Each row is a point on a tangle of strands that fork, close into loops and nearly touch. The rows are in no order.
(in the rows, 128 means zero)
Points whose rows are less than 64.1 apart are linked; no others are. Some points are linked to none.
les: [164 169 101 165  65 147 130 108 136 167 114 124  87 142 122 196 124 116]
nulas: [195 180  90 156  99 133 130 128 114 152 128 142  71 148 141 191  92 124]
vekom: [124 120 107 147 146  96 163  84 129  89 113 112 151 128 128  98  89 108]
Situb: [121 111 193 138 173 100  75 143 163 189 118 150 121 131 117  80 123 140]
badi: [149 137 190 132 166 118  64 172 143 199 127 151 101 130 126 132 138 147]
meb: [120 127 186 102 104 153 104 163 103 197  99 113  96 117 146 203 160 104]
nefum: [ 74  91 191 101 148 132 102 144 127 162 135 109 143 121 144 138 125 126]
Ret: [179 137 143 141 175 118  96 197  92 134 142 171 109 112 107  95 135 128]
kan: [109 136  61 131  73 156 140 107 140  82 182 121 152 131 124 121 144 162]
boga: [125 148  47  79  80 167 164 104 148  69 169 140 128 130 122 115 177 190]
Bive: [153 154  98 172  79 138 137  98 134 163 119 112 111 140 110 178 122 113]
koga: [ 68  86 191  91 162 133 100 143 146 137 142 117 147 132 155 122 113 141]
kubu: [ 92 134 113 140 104 137 142  80 133  76 132 137 144 158 141 155 120 181]
Tosi: [134 127 106 158 132 105 159  84 122 124 116 105 143 130 119 117 100 109]
pena: [102 142 101 158  56 156 132 101 135 128 161 111 130 145  97 178 139 145]
Refo: [115 128 148 153  90 128 156  98 100 139 104 120 125 144 112 185 133 115]
morid: [112 112 171 123  96 143 143 133  83 157  96 119 121 119 129 190 158 108]
nufu: [111 118 109 126 164 117 162 110 139  37 101 140 162 153 159 109  94 125]
dudur: [126 128  43 151  93 140 146 100 145  82 163 103 174 111 131  86 115 117]
zezov: [119 112 120 131 156  91 168  97 126  78 108 119 152 125 133  89  97  98]
Penu: [121 129  66 162 102 132 143  89 144 101 155  99 163 121 128 109 104 121]
Safu: [ 77  92 216 107 165  99  86 129 173 151 131 136 138 147 134  85 112 126]
maru: [ 95 105 200 107 143 132  93 148 131 191 126 106 129 123 131 152 136 122]
Lupo: [165 133 149 127 174 120  97 181 101 165 124 153 106 105 113 101 146 136]
nep: [108 103 128 118 160 108 163 118 126  52 103 134 156 132 146  93 103 104]
fadi: [198 173 108 150 130 115 139 133  96 144 118 149  80 147 130 178 101 123]
felub: [114 136  88 138 162 131 155 106 162  37 102 145 166 164 164 111 106 143]
fivip: [117 122 158 138  91 135 153 116  87 147  93 125 121 132 118 191 148 109]
mel: [112  99 168 111 167 111  98 148 141 164 122 120 131 101 125  72 128 123]
gosab: [161 128 152 117 165 124 111 165  98 174 111 137 109 100 117 113 148 124]
muvu: [118 128 201 108 140 132  80 158 132 210 117 113 101 128 136 173 148 120]
fut: [124 130  85 167 112 120 148  82 136 115 140  98 154 131 123 121 101 118]
bim: [199 169 112 150 154 106 144 141  89 136 118 148  88 145 121 161 104 120]
gug: [ 95  90 151  87 175 121 121 158 145  80 118 127 157 113 149  57 114  98]
tafu: [101  94 165 103 169 109  95 146 157 140 128 122 139 105 132  54 118 112]
Vurat: [108 127 128 160  93 128 152  85 113 122 122 112 135 146 111 167 119 124]
kefas: [ 95  94 206 120 167  94  84 128 176 164 124 140 134 138 124  73 116 128]
Nebel: [158 149 152 127  91 134 143 130  90 165  80 140  81 127 136 202 146 103]
Duba: [ 98  91 158  93 172 113 100 156 165 104 120 126 148 113 138  44 113 105]
keke: [119 143  41 146 136 146 139 113 171  43 150 124 181 144 157  93 108 138]
Ruva: [114 156  60 100  90 173 136  98 167  79 161 132 133 138 141 124 161 196]
Nub: [126 132  54 108  47 146 178 113 123  78 188 134 134 123  83 131 172 155]
zeni: [136 109 156 112 156 117 130 141  99 161 104 121 121  97 118 109 145 113]
dez: [131 130  56 133  44 152 165 114 126 100 181 120 143 114  82 130 168 134]
nozo: [185 148 124 141 166 102 146 143  83 143 107 149  96 127 110 130 126 124]
koza: [191 149 134 139 174 103 124 176  76 127 130 166  98 122 107 113 130 124]
dedo: [175 150 155 110 142 135 108 176  83 166 109 147  79 113 136 161 147 120]
kanov: [120 132  61 144  60 155 148 107 133 101 179 113 153 116 104 122 147 136]
Lova: [131 120 190 129 166 114  73 153 148 200 120 138 112 127 118 111 134 139]
Gizi: [109 114 181 108 101 155 118 154  94 179 102 114 115 117 138 193 158 105]
Kuvi: [150 131 112 155 146  97 162  94 111 139 104 112 130 126 109 119 110 113]
nobek: [127 138  49  93  70 156 176 108 132  63 185 140 134 127 107 119 171 177]
pupit: [116 101 162 110 159 120 115 148 118 161 119 113 131  97 123  96 140 116]
rak: [158 146 186 123 155 127  61 179 129 194 128 148  87 124 137 153 139 138]
Ziri: [ 66  86 209  91 171 115  94 140 167 132 143 131 144 153 154 112 101 140]
sug: [116 142  65 150 145 136 143 108 170  40 134 127 173 156 163 104 100 137]
nufen: [104  96 138  94 172 116 147 142 129  64 105 130 158 118 148  76 112 100]
tul: [134 137 187 104 130 143  84 168 119 206 110 117  94 116 146 183 151 118]
Fod: [183 178  92 159  66 146 128 117 135 165 119 136  76 140 135 198 112 123]
Nena: [123 136  33 139 102 146 146 115 155  48 168 120 180 123 145  82 128 130]
Zivok: [165 133 123 142 163  99 160 114  96 145  96 130 117 116 105 113 119 117]
Dem: [101 144  65 122  80 163 135 100 149  79 175 128 144 138 132 130 145 187]

A fork is a point with three links, a tip a point with one. Leave the first point through the second and follow the links. Name the first fork or tip that comes.
nozo / Zivok => Tosi
nulas / Fod => Bive
pupit / zeni => nozo
morid / fivip => Vurat
Situb / Lova => rak
zeni / pupit => nep

A piece is two or more points that can be reached from each other along the links. Count, over all rows, the pieces, the separate loops (a circle has one, a figure eight two, a Y none), the forks (points with three links) and the tips (points with one).
pieces => 3
loops => 3
forks => 3
tips => 3

Name the points in between on the shortest way along the links from the first point to the second, in order.
les / koza => Fod nulas fadi bim nozo
fivip / maru => morid Gizi meb tul muvu
kanov / Ruva => kan Dem
Situb / muvu => kefas Safu Ziri koga nefum maru
Penu / Zivok => fut Tosi Kuvi
